Points, in no order, along strands that fork, close into loops and pass close to each other.
In the rows, 128 means zero.
Points whose rows are less than 145 apart are linked; no others are. Some points are linked to none.
q460: [118 186  95 105 138  53 162 153 100 192 154 126 179 125 122 113  93 143
 159 193 138  80 101 120 123 138 100 145 189 131  78 123 129 161 173 108
 134  87]
q449: [147 110  98 118 132 109 168 128 165 143 161 119 149  84 127 144 107 148
 112 173 120  72 127 100 125 117 143 113  82 137 117  80 144 153 114 121
 119 121]
q493: [153 169 116  93 168 130 108  97 147 103  85 137 155 150 158 105 140 162
  81 138 163 142 158  85 141 155 122  86 110 180 163  85 175 117 125 170
 118 150]
q628: [182 115 141 115 115 176 116 105  96 129 130 106 117 194 112 145 130 150
 140  55 105 191 132 187 117 116 124 135 145 154 156 188  92 110 105  97
 157 167]
q554: [144 148 148 172 187 142  99 136 139  78  98 154  86 160 115 124 201 125
 146 120 131 149 106 123 109 119 146 115 136 134 134  98  83 156 175 174
 144 155]
q289: [149 134 101 100 100 151 124  99 120 128 183 137  98 173 101 174  80 129
 110  61  70 131 100 153  97 103 128 178 171 135 116 176  65 119 138 106
 167 142]
q817: [174 162 133 141 137 100 118 140 122 154 103 134 116 170 183 142  84 163
 113 133 105 132 183 191 153 132  84 110 136 155 108 129 130 134 114  96
 147 120]
q473: [135 138 138  73 175 132 117  85 124  92 141 147 129 137 145  97 147 112
 135 132 127  96 101  92 122 149 124 196 152 147 165 117 103  91 107 146
 131  96]
q947: [171  81  82 119 104 156 122 200 118 154 170 167 135 187 101 165 140 122
 142  94 110 160 117  97 143  93  79 114  96 180 138 125  58 133 162 125
 128 143]
q965: [158  45 115 112 114 164 103 150 105 140 143 141 149 171 164 128 106 120
 128  99 149 146 219 145 186 127  98 108  75 184 114 134 112  65  87 117
 115 142]
q242: [140  89 132 128 146 162  75 168  87 104 115 157 122 191 140 141 135 119
 122  77 153 178 147 107 127 109 107 114 101 177 152 116  97 113 163 149
 142 150]
q667: [149 115 129 148 140 121 124 163 104 129 113 175 144 108 104 137 132 138
 108 126 149 165 139  92 113  86 135  97  75 157  86  92 132 177 184 113
 115 171]
q160: [ 96 132  98 179 134 141 147 126 162 132 186  94  90  78 162 148 148 106
 118 122 104  99  66 146 104 126 191 111 124  45 145 133 157 105 112 136
 119 109]
q88: [112 107  99  98 121 138 129 146 196 161 201  71 125 135  89 170 159  99
 126 136  74 112  85 106 125 145 132 119 135  96 179  81 131 115 143 163
 120  70]
q96: [ 73 141 109 158 141 154 138 106 198  97  97 145 109  55 192 115 134 146
  76 128 110  83 100 119 141 159 193 115 117 127 168 127 152 102  73 164
 105 125]
q293: [167 183 169  94 147 134 136  87 102  85  95 147 143 161 114 111 150 196
 157 128 164 149 126 111 146 152 101 159 141 195 142 132 105 149 125 128
 144 119]
q559: [101  82 165 129  76 126 138 160 136 163 110  93 129 131 120 107 129 116
 140 134 149 151 166 150 146 172  66 110 123 118 135 139 144 133 104 128
 108 134]
q537: [128  71 123 213 172 131 115 178 144 105 145 140  88 103 140 165 180  98
 157 128 109  87 104 161 102 122 167 120 103 126 110  68  62 145 134 128
 118 163]
q183: [118  87  87 139 130 173 107 164 156 118  73 128  88 121 136 137 137 106
 119  50 125  90 149 145 154 157 175 133 126 150 219  90 102  69  69 163
 112 150]
q245: [120 137 152 105  63 108 145 135 128 168 103  97 148 142 111 117 126 147
 127 147 151 157 150 167 134 184  81 118 147 118 160 163 173 103  94 132
 104 113]
q208: [116 108 168 152 117 149 192 156 123 111 153 128 150 105 102 112 144 139
 151 183 141  99 107 120 104 115 120 135 101 143  76 139 113 167 146 118
 130 117]
q647: [146 184 112  96  86  79 177 139 131 149 165 174 165 156 109 157  73 191
 128 132 109 103  94 133 125 111 130 145 169 153  77 153 102 180 168  82
 160 124]
q693: [139 195 113 162 147  98 124 120  99 133  98 149 130 101 124 136 134 133
 106 158 120 151 111 157  87 112 144  90 148  82 100 144 146 143 165 118
 125 140]
q153: [154  77  58  89 147 151  98 133 134 143 137 142 156 151 124 103 195 101
 116 106 149 112 129 100 142 137 123  95  95 154 176 109 113  38 120 165
  80 151]
q924: [150  82  99  88 152 147  64 149 101 128 125 149 151 191 147 126 157  94
 130  90 161 149 152  90 152 137 101 129 105 164 174  94  90  65 131 153
 100 135]
q401: [147 110 156 105 124 135 116 105 127 135 177 115 126 127  61 137 121 134
 138 126 130 160 113  96 112 105 150 133  83 101  98  92 142 167 153 118
 131 136]
q986: [102 204 158 154 139 105 143  76 152  84 127 130  76 106 138 137 144 143
 126 134 122 118  77 143 125 154 171 141 170  94 121 159 142 123 123 153
 154  88]
q804: [ 90 146  82 144 168  92 188 148  95 180 171 117 179  60 138 125 139 118
 169 201 144  79 110 129 125 119 116 122 124 104  48 133 170 126 149  88
 103 101]
q483: [158 129  89 142 151 103 116 141 160 137 155 165 105 124 138 156  98 139
  95 149  95  90 129 119 121  95 133 124 102 151  97  77 106 157 139 117
 125 138]
q609: [138 157 170 115  64 116 149 144 104 140 128 121 119 151 106 148  69 159
 153 104 120 170 121 169 131 101 102 129 180 123  74 188  87 191 168  82
 161 130]
q550: [134 129 116 102 136 103  98  72 125 141 163 134  99 107 146 121  66 102
 112 105 103  91 142 135 122 124 156 172 149  93 104 129 125 116  99 110
 145 122]
q330: [132 108 202 140 134 160  92 118  94  78 142 114 118 139  72 101 159 103
 180 102 163 181 110 109 107 102 143 152 128 115  94 110  80 182 166 133
 144 147]
q166: [111  98 186 129  48 108 149 107 106 151 150  66 136 113 102 109 135 134
 160 118 128 158 124 176 114 135 135 145 146  86 152 199 147 114  88  75
 120 143]
q67: [122 111 150 100  71 142 105 145 143 127 140  97 118 179  85 153  67 150
 101 107 123 185 173  85 172 154 112  98  95 126 151  91 157 163 153 163
 134 119]
q953: [ 88  60  96 175 134 144 104 168 154 107  92 122 113  76 154 116 152  73
 123  78 146 107 144 135 140 154 212 120 128 103 186  90 141  75  88 151
  99 157]
q278: [ 78 120 189 172  90 159 197 162 130  96 123 106 129 119  98 131 171 134
 157 171 137 140  83 153 102 134  99 128 135 121 113 171 104 183 149 142
 139  87]
q853: [123 182 114 141 139 108 124  71 191 104  97 137  91  92 157 112  90 157
  93 128  91  85 138 154 136 121 180 165 153 105 124 111 164 114  71 131
 136 119]
q66: [ 81 107 177 179  69 134 174 166 106 134 101 115 113 109  75 145 147 120
 155 152 131 172  93 150 109 130 106 123 147  89  88 174 120 187 160 125
 143 132]
q213: [ 94 148 135 118 170 109 154 119 124 127 106  98 134  99 185  66 168 112
 167 170 147  93 134 161 148 191 111 157 156 120 139 142 148  94  78 123
 115  98]
q230: [164 182 105 133 135  89 124 181  90 161 130 144 131 198 162 144 109 152
 154 150 106 137 166 165 154 125  60 104 145 159  98 148  92 148 159 106
 153  95]
q271: [148 106 119  67 102 136 126 102 116 156 196 119 143 158 116 149  63 128
 146 108  96 111 121 137 120 113  99 180 158 130 101 165  83 134 121  93
 149 116]
q100: [124 102 121 146 123 195 108 124 162  92  94  69  71 132  98 138 143 126
 123  49  98 115 141 157 159 162 199 125 131 125 238  89 134  82  75 153
 118 158]
q74: [180 158 136 123 131 136 122  81 122 105  66 176 145 124 148 131 107 181
  82  93 133 132 173 150 129 103 139 114 116 164 124 141 160 115 107  96
 134 148]
q979: [165 179 114 152 157  91 117 122 131 138  86 160 147 114 178 123 130 158
  95 135 124 105 171 193 134 103 125 110 133 148 116 124 140 135 110  73
 133 141]
q626: [111 182  79 156 130 100 113 134 126 150 101 151 102 101 117 159 137 114
  78 140  97 143  64 136  82 128 152  97 173  74 137 151 143 117 163 154
 123 119]
q969: [132  84 125 152 125 149  95 173  98 118  83 177 151 134 127 137 140 125
  90  95 151 171 148  98 102 118 108 104  95 153 122 128 102 132 165 141
 117 166]
q430: [118  98  78 144 153 108 142 130 150 168 184  98 113  71 136 147 156  96
 140 148 102  89 100 145 119 127 166 101 105  69 121 113 150  96 100 121
 104 108]
q857: [127 126 197 132 148 161 147 126 104  70 108  88 153 128  96  88 206 128
 161 145 183 178 118 115  98 126 115  95 102 118 152 123 140 141 162 159
 123 141]
q8: [128 120 118 146 167 161 151 130 112 100 124 136 181  83 148  89 210 146
 119 157 195 125 149 111  77  92 157  58  64 128 140 120 182 107 146 125
 103 180]
q123: [118 135 167  61 111 114 126 108 109 128 161  95 183 162  91  95 129 121
 157 148 123 139 115  94 146 133  91 170 177 129 126 130 111 155 158 131
 147  84]
q640: [108 119 171 141 161 138 150 135  74 102 109  76 164 125  98  92 210 108
 183 169 171 147 115 145  93 114  82 103 140  98 136 141 130 132 176 140
 124 126]
q577: [ 99 144  78 138 172 137 150 130 165 126  90 122 111  90 195  96 180 125
 107 147 125 100 122 139 144 165 158  91 113 115 176 137 154  74  64 169
 105 122]
q906: [122 188 142 122 166  94 135 121  86 124  82 167 127 169 145 128 135 145
 153 124 134 154 108 126 151 154  72 177 194 171 111 174  82 162 156 130
 179 103]
q613: [117 147  74 142 140 112 151 139 166 153 140  92 118  96 166 106 144 130
 114 168 118  85 129 164 130 143 150  86 110  94 150 138 156  74  70 132
 102 115]
q618: [168  96 110 125 117 142 131 145 122 157 108 132 145 149 172 106 133 148
 117 116 143 121 221 166 195 122  84  98  81 154 119 134 131  88  72 102
  96 142]
q501: [ 61  91 136 147 156 132 134 152  85 116 109  92 139  94 109 103 189  67
 162 160 183 166 133 127 102 132  90  94 121  81 145 139 149  94 167 139
 107 145]
q279: [141 115 120 157 124 115  92 170 126 134 143 178 121 131 123 156  85 126
 110 111 113 138 130  83 137  91 128 119 103 150  78 104  96 185 166 117
 143 157]
q846: [152 187 154 144 158 105 152  70 113  93  93 177 174  75 138 109 129 169
 108 160 148  78 132 145 104  82 185 136 144 126  87 147 170 148 137  80
 128 129]
q260: [113 128  97 119 117 134 130 142 192 121 158 121  88 147 110 158 127 113
 115 131  82  90  88 102 127 146 133 141 139 124 189  81  99 101 140 180
 115 106]
q633: [111 145  73 168 125 135 123 161 138 145 104 174 122  93 139 141 173 107
  67 133 114 149  82 136  85 128 151  95 125  91 160 151 121  76 141 166
 115 130]
q55: [145 155 110  60 114 125 111 115 113 142 120 165 152 172 119 131 113 155
  82 131 124 148 128  66 135 154  80 131 151 184 184 146 130 108 146 153
 136 103]
q899: [114  79 135 103 106 186 131 114 148 120 170  92 131 133 116 113 177 106
 134  99  98 104  93 148 127 158 155 180 143 109 196 129 103  80  98 160
 111  98]
q277: [130 160  90 108 143 114  92  76 114 119 137 147  87 117 138 142  91 116
  92  90  86 115 106 130 103 122 169 184 171  91 142 147 118  78 114 139
 147 134]
q867: [161 130 132 121 106 131 133 108  86 158 102 137 115 147 133 142 138 154
 140  60 119 182 111 217  89 121 140 138 178 115 138 229  95 107  97  66
 144 159]
q97: [118 220 133 152 129 122 160  83 195  94 170  86  98 113 139 140 128 142
 109 172 107  89  81 129 113 142 193 120 135  84 112 119 167 141 134 158
 134  90]
q845: [100 147 139 128 177 104 129  94 103 117  82 128 104  85 172  71 141 122
 157 118 149 108 157 180 158 146 119 175 164 128 135 172 133  92  50  90
 136 131]
q802: [153 165 159 138 115 117 107  68 101 111  52 188 187  95 130 118 114 158
  64 100 174 163 158  99 103  79 152 105 116 144 102 141 174 138 145  95
 132 150]
q799: [150 140 178 153 116 125 140  97 153 105 149  81 105 132  93 139 155 135
 154 148 126 145 119 143 108 111 150  95 112  96 125  92 133 169 141 133
 138 150]
q288: [ 79  77 110 164 172 141 101 147 131 112  82 127  90  85 172  93 161  67
 147 109 146 106 131 136 118 153 161 140 136 103 152 115 118  90  98 158
 113 147]
q378: [ 57  56 127 149 152 147 128 175 114 137 137 100 141  79 107 122 181  50
 170 144 169 156 110  95 104 144 120 102 100  69 123 104 157 110 167 181
  91 130]
q777: [127  95 122 185  93 196 127 124 175  87 109  96  76 110 110 147 144 130
 107  65 115 105 127 139 123 134 232 126  99 114 204  88 142 108  84 161
 122 163]
q534: [146 107 105 148 125 155 107 185 128 131 132 173  92 200 131 170 136 127
 126  94 103 144 127 117 135 113  93 116 109 175 155 113  61 154 157 147
 141 138]
q871: [ 75 108  93 121 148  91 124 167 120 186 123 155 138 106 156 113 113  73
 131 175 126  97 131  97 140 155  78 156 161 121  80 130 104 118 132 145
 123  93]
q422: [148 156 172 113 121 130 125 123 140 106  94 121 121 181 100 132 135 177
 117 120 132 171 143 128 147 159  99 109 131 152 161 123 122 154 126 143
 131 114]
q359: [128 169 129 144 170  94 124 184  90 149  75 169 130 169 151 127 127 128
 152 129 119 124 150 163 140 138  49 144 181 157  96 166  99 177 156 124
 169 109]
q110: [100 142  74 159 148 139 144 179 125 159 105 160 148  95 135 132 182 111
 114 166 144 129 105 129  94 130 117  66 127 103 121 155 150 104 162 158
  96 122]
q588: [125 152 122  78 127 122 133 108 193 135 199  54 137 140  80 142 140 125
 135 171  84 132 117  98 147 143 135 109 111  78 177  66 165 135 146 158
 120  93]
q912: [126 128 157 129 153 143 121  95 128 101 111 135 117 118 136 105 154 123
 144 131 142 110 101 127 123 155 130 173 141 152 142 120 110 121  96 152
 128 130]
q834: [ 81  53 120 160 154 137  91 167 115 129 121 120 113 100 130 120 167  45
 166 113 163 134 122 114 109 154 150 143 130 104 142  92 109  95 148 162
 111 138]
q848: [170 111 163 109 118 186 108  82  95  79 110 137 111 184 121 141 106 169
 126  50 121 191 152 141 136 119 130 160 120 197 153 165 110 105 106 118
 172 147]
q273: [103  98  83 128 118 159  96 149 141 145  99  97  68 142 132 148 107  71
 110  68  91 105 138 154 162 175 130 160 139 118 201 100  99  70  98 166
 114 119]
q683: [126 127 182  76  94 141 114 117 151 119 127  77 120 192 115 127 113 139
 124 133 125 153 158 126 167 164  92 112 122 133 178  83 139 150 130 153
 127 103]
q120: [145 137 128 132 119 100 121 115  85 167 115 125 132 136 137 141 115 133
 136 103 116 144 132 197 105 109 122 122 158  98 121 199 120 117 120  62
 146 149]
q957: [103 127  89  86 145 121  92  97 117 147 134 152 119 129 140 115 122  91
  93 121  99 107  97 112 106 153 124 182 171 114 168 128 108  59 107 153
 133  99]
q410: [143 173 195 141 151 121 133  92 131  88 115  71 103 135 114  99 158 159
 159 169 157 145 150 139 119 126 146  91 106 105 109 118 154 178 124 118
 129 144]
q409: [151 129 174 164 122 108 108  71 154  95 113 113  98 101 149  99 117 142
 136 127 133 125 180 162 135 100 179 123 112 109 136 121 176 157  63  82
 129 180]
q715: [132 133 140 204 180 158 139 136 150  75 118 137  83 109 147 130 189 122
 127 137 129 112  89 138 105 110 180 119 112 120 133  94  93 136 145 159
 122 152]
q178: [106 116 119 109 117 112  98 112 124 161 149 107  96 117 189 110  64  94
 130 106 110 102 173 169 153 126 127 176 145 101 116 134 124 102  61  82
 151 135]
q133: [ 86 168 129 127 117 105 155 114  94 166 115  90 156  98 141 104 137 115
 128 170 158 122 120 152 123 160 120 120 177  50 134 190 195 100 125 109
 115 109]
q261: [102  79 122 151 113 143 133 159  95 150 105 148 133 120 119 132 152  92
 131 123 150 155 126 128 105 120  94 133 121 130 115 160  89 115 132 127
 107 154]
q880: [114 101 166 157  95 177 148 127 205  71 127 124  99 124 108 148 131 146
 117 136 127  99 110  84 143 142 189 126  94 153 137  87 116 167 112 173
 119 129]
q808: [132  91  95 139 119 133 100 166 188 112 132 134 105 118  94 186 108 132
 122 113 108 123 140  69 135 132 167  67  61 148 151  41 130 153 162 163
  95 163]
q911: [104  97 117 123 115 142  99 156 161 130 123 117  93 159 121 140 134  74
 127 102  91 131 120 108 148 156 109 156 150 142 184  89  97 113 140 197
 113  96]
q578: [155  68  72 104 135 125 121 207 106 187 187 142 141 162  97 173 147 110
 152 118 129 176 115  97 157 108  67 108  87 150 109 119 100 127 158 118
 103 130]
q610: [135 154 102  74 117 117  88 130 121 138 169 153 137 184 119 123  67 151
 103 138 112 133 115  32 150 108  86 140 129 163 140 120 135 143 170 133
 158 106]
q326: [100 129  91 132 144 128 170 201  94 156 120 148 185 101 103 123 178 119
 122 189 157 161  81  76 107 117  99  63  94 120 100 146 159 144 190 148
 100 123]
q305: [121 118 109 132 163 118 164 128 128 145 185  87 162  69 146 121 168 110
 166 187 140  87 104 126 114 129 122 117 113 103  91 131 152 117 129 106
 103 118]
q329: [148 167  78 113 126 120 128  95 126 133 143 163  92 143 113 167 120 152
  84  90  78 117  74 166  86 111 144 187 190 121 132 167  65 108 134 123
 151 135]
q197: [160 180 141 131  82  92 154 128 118 132 118 145 159 148 124 165  49 178
 137 104 112 131 139 186 143 101 130 149 178 140  56 184 112 175 171  69
 154 127]
q806: [ 90 101 107 136 133 123 133 151 109 162 124 145 137 110 140 106 156  74
 138 148 137 108 111 136 128 150  97 164 150 117 108 169  90  94 122 145
 106 106]
q658: [106 167 120 187 109 128 168 132 185 120 183  99  88  94 143 163 133 134
 111 161  89  95  72 148 100 122 170  82 114  89 122 131 161 143 129 140
 128  99]
q961: [177 183  79 109 149  88  92 129  91 156 133 161 148 162 131 142  98 157
  87 131 120 151 130  85 122  87 120  81 105 138 113 103 151 160 175 104
 147 143]
q102: [145 128 160 158  96 115 124  63 152 120 127 130 111 101 126 124  99 150
 112  84 112 116 163 156 119  75 176 150 128 107 105 133 152 144  77  70
 139 175]
q231: [ 80 143 162 124 125 144 166 108 153 104 140  87 142  99 161  67 145 123
 157 172 144  82 116 142 151 184 119 153 143 107 159 150 167 101  81 151
 119  75]
q736: [131 154 161  66 146 106 147  87  89 114 113 115 147 175 123 102 117 125
 175 123 134 144 104 122 134 172  79 197 204 155 134 172 104 134 154 128
 166  74]
q416: [192 134  78  92 147 100 113 132  85 170 147 131 163 159 145 150 116 149
 107 114 136 140 172 135 128  88 102  97  89 143 111 132 128 115 142  84
 126 143]
q263: [ 91 164 121 138 156  84 164 138 100 165 127 145 183  90 142 106 101 118
 160 202 141  59 122 144 121 125  97 161 178 122  56 152 148 134 158 107
 123  97]
q313: [112 117 138 153 114 148 125 164 221  84 132 122  95 139 103 154 121 141
 136 142  95 106 105  51 151 128 154  98  96 148 138  46 106 193 157 175
 109 126]
q187: [102  82  80 102 145  99 129 184 142 193 174 125 128 100 123 145 117  53
 151 164 113 120 113  92 152 157  73 134 118 109  95 109 126 118 131 134
  97  96]
q903: [126 134 179 135  72 128 142 151  89 146 127 111 110 147  63 142 100 131
 153 107 127 192 124 141 117 106 117 108 136 101  67 163 103 202 164 102
 151 139]
q311: [108 185 146 157 130 102 129  77 168 105 114 113  59  96 162 111 125 130
 134 135 110 103 114 175 135 140 178 156 179  73 129 147 149 113  79 132
 140 120]
q964: [134 159 110 145 140 155 139  67 219  80  89 144  83  82 138 125 109 162
  79 115 102  83 143 122 145 138 182 148 110 149 156 101 157  96  61 155
 125 138]
q896: [160 100 129 153 101 165 109  93 120 113 136 119  94 118 152 133  92 123
 129  53  95 113 146 179 115  86 166 177 121 125 124 154 111 119  64  81
 166 185]
q983: [178 150 171  83 119 158 131  40 111  81 127 142 117 157 121 134  85 180
 128  63 108 138 139 149 133 129 144 181 145 185 128 167 117 114  97  91
 169 135]
q996: [124 109 138 141 159 130 138 105 125 106  91 143 176  70 128 112 151 148
 101 151 174 123 158  95  95  94 166  74  57 121 108 108 208 146 138 103
 113 180]
q229: [147 128  51  99 168 108 153 118 159 153 186 128 159 100 132 148 146 128
 100 167 112  59  97  79 102 111 158  98  66 121 128  93 157 119 135 137
 112 118]
q650: [137 165 208 133 169 139 146  66 138  43 100 126 110 131 115  96 159 151
 172 143 159 131 127 111 142 152 134 174 152 163 127 111 129 152 111 142
 146 117]
q219: [152 119 145 144 115 118  97  77 124 123 151 134 106 111  88 142  94 137
 126  91 126 138 138 109 117  89 177 141  99  97  76 107 148 167 116 102
 141 156]
q744: [130  37 128 168  99 167  95 131 114 138 146 140 113 104 174 134  66  94
 126  68 121 120 167 166 137  97 152 188 117 153 101 144 104 115  82  72
 159 165]
q62: [114 132 111 101  80 117 117 151 136 141 134 168 112 165 129 150  33 156
  92 126  92 140 128  69 155 112  95 151 143 169 118 134 114 155 147 136
 155  91]
q977: [135 183 142 143 165 123  85 125 109 100  88 179  79 183 106 138 153 154
 129  95 135 203 109 110 121 120 118 124 146 143 140 135  90 156 180 164
 151 130]
q713: [118 207 192 157  90 100 169  92 127  97 116 115 141  98 112 127 118 150
 165 181 159 118 127 152 139 110 166 126 161  90  81 163 183 169 138 102
 121 123]
q742: [117 121  99 134 152 119 147 201 124 134 129 145 147 101  81 139 149 135
 135 184 148 158 110  86 119  91 100  84  81 143  98 103 125 177 180 127
 108 147]
q218: [105  47 122 183 168 135  84 191 117 126 127 128  99 105 145 154 149  58
 171 103 141 128 153 136 115 125 137 114 112 120 108  66  95 140 154 125
 118 173]
q228: [109  74 103  89 139 110 125 206 114 200 162 127 127 125  97 158 118  83
 158 129 128 169 107  97 147 137  62 108 108 122  95 118 129 148 160 131
  90 113]
q572: [ 84 147 161  93  94 121 166 103 171 122 129 101 146 122 131 108 108 137
 110 180 137  88 108  97 135 193 108 153 154 139 151 136 153 122 104 173
 121  73]
q280: [114  38 124 128 108 135 100 146 108 157 145 103 107 120 168 121  73  72
 150  86 130 117 188 148 157 135 122 157 115 121 115 125 124 104  73  92
 139 140]
q720: [126 145 121  99  53 138 114 128 141 155 138 131 106 176 107 151  36 143
  54 115  83 169 150  99 150 139 100 114 127 139 133 130 149 131 142 162
 140 110]
q124: [137  60 162 106  74 137 146 168 120 166 146  79 143 162 137 136  88 107
 160 125 130 156 187 142 179 147  65 129  97 145 109 129 113 130 101 105
 119 119]
q520: [177 122  94 107 138 114 121 129 119 149 130 134 149 146 148 121 123 160
 107 142 134 115 185 144 144 119 107  85  69 145 132  93 157 111 109 117
 111 146]
q622: [117 132 210 152 126 122 121  88 147  78  87  61 117 113 131  88 138 149
 164 155 157 154 177 141 140 129 158  93 120 108 136 105 191 150  87 117
 117 167]
q352: [155 199 113 126 162  91  83 122  99 134 101 160 109 164 127 134 125 136
 110 132 132 155 123 114 115 114 117 105 141 119 124 112 124 148 177 145
 147 137]
q420: [177 136  79 113 120 105 125 182  83 188 155 121 131 207 144 156 114 136
 144 143 117 155 167 159 164 111  70  77 114 151 101 144 112 129 141 108
 122 112]
q963: [156 127 125 111 134 102 103  81 125 134  96 155 184  95 133 107 106 135
  64 128 159 156 171  93 110  98 139  86  78 120 109 116 213 135 135 108
 113 172]
q265: [107  93 143 175 142 144 188 163 128 120 175 108 129  92 141 116 166 105
 168 163 141  80 108 144 114 117 117 130 105 118  98 133 111 137 109 102
 123 118]
q56: [102 117 147 166 107 169 122  97 180  71 121 111  90  99 121 144 138 132
 115 118 133 111  95 104 119 132 215 118  95 109 146  97 155 127 102 166
 120 151]
q335: [141  34 141 102 111 132  95 150  82 134 131 130 151 149 165 134  64 116
 130 123 155 156 211 117 169 112 113 121  75 181 104 105 139 107 120 111
 152 140]
q103: [ 95 152 152  91  61 132 172 131 155 151 123 120 162 134 101 118 139 154
  96 154 141 131  83 131 133 184 117 132 165 138 168 166 147 109 117 149
 116  78]
q435: [130 194 161 146 156  94 163  87 108  99  96 160 172  86 152  89 102 164
 127 146 147  77 139 168 123 126 151 185 182 141  80 168 155 142 126  85
 141 112]
q835: [143  76 179  97 100 122 113 131 110 139 155 118 141 156 131 128  59 123
 157 125 134 140 168 114 156 120  99 138  95 154  83 124 119 166 136 104
 154 126]
q918: [148 123 150  54 119 132 137 145 112 151 163 102 200 182 100  94 150 124
 174 150 146 153 130  84 163 115  56 137 144 154 143 117 109 158 155 131
 137  78]
q926: [155 120 149  80 111 138 135  66 107 115 156 116 150 161 118 126  79 151
 127  95 119 111 142 146 124 134 113 187 155 156 126 158 103 126  90  93
 144 131]
q157: [151 107  58  80 143 126 130 112 155 149 171 133 170 133 133 113 170 125
 120 164 125  89 125  92 135 134 115  97  84 125 167  89 133  78 129 159
  78 116]
q861: [130  80 198 128 127 186 124 150 110  84 141 102 168 128  83  97 203  99
 176 121 168 162 110  92 100 108 140 144 112 143 142  96 105 149 157 152
 121 141]
q364: [124 134  91  71  98 143 109 107 111 148 115 169 139 145 139 124 103 132
  58  97 109 134 119  93 134 158  93 166 153 162 180 159 120  69 111 164
 127 101]
q819: [165 182 133 152 120  93 138  77 111 124  73 189 203  72 123 123  93 171
  86 130 154 120 140 135  98  64 165 116 132 123  95 161 183 162 146  61
 117 141]
q972: [120 221 125 114 129  79 171 147 127 142 151 152 165 149 114 122  83 166
 155 178 133  77  82 113 128 128 137 162 205 144  97 148 117 156 176 115
 157  92]

A fork is a point with three links, a tip a point with one. Leave the first point through the second and follow the links. Name the first fork or tip that comes.
q160, q658: q430
q62, q720: q957
q278, q66: q305
q835, q124: q845
q867, q628: q277
q534, q947: q969

A piece is all that can be reached along the links. How many separate loops has the piece of each point below (a circle has one, a figure eight two, a Y none), and how many tips (points with one link)?
q288: loops 2, tips 7
q178: loops 2, tips 1
q197: loops 2, tips 0

Name the points in between on the shortest way along the links from the first point to the second, in order.
q871, q906: q806, q261, q969, q667, q742, q326, q110, q633, q626, q693, q352, q961, q416, q420, q230, q359
q378, q736: q834, q218, q537, q715, q554, q977, q352, q961, q416, q420, q230, q359, q906
q965, q88: q618, q520, q416, q961, q352, q977, q554, q715, q537, q218, q834, q288, q953, q183, q273, q911, q260
q329, q622: q277, q550, q178, q280, q744, q896, q102, q409
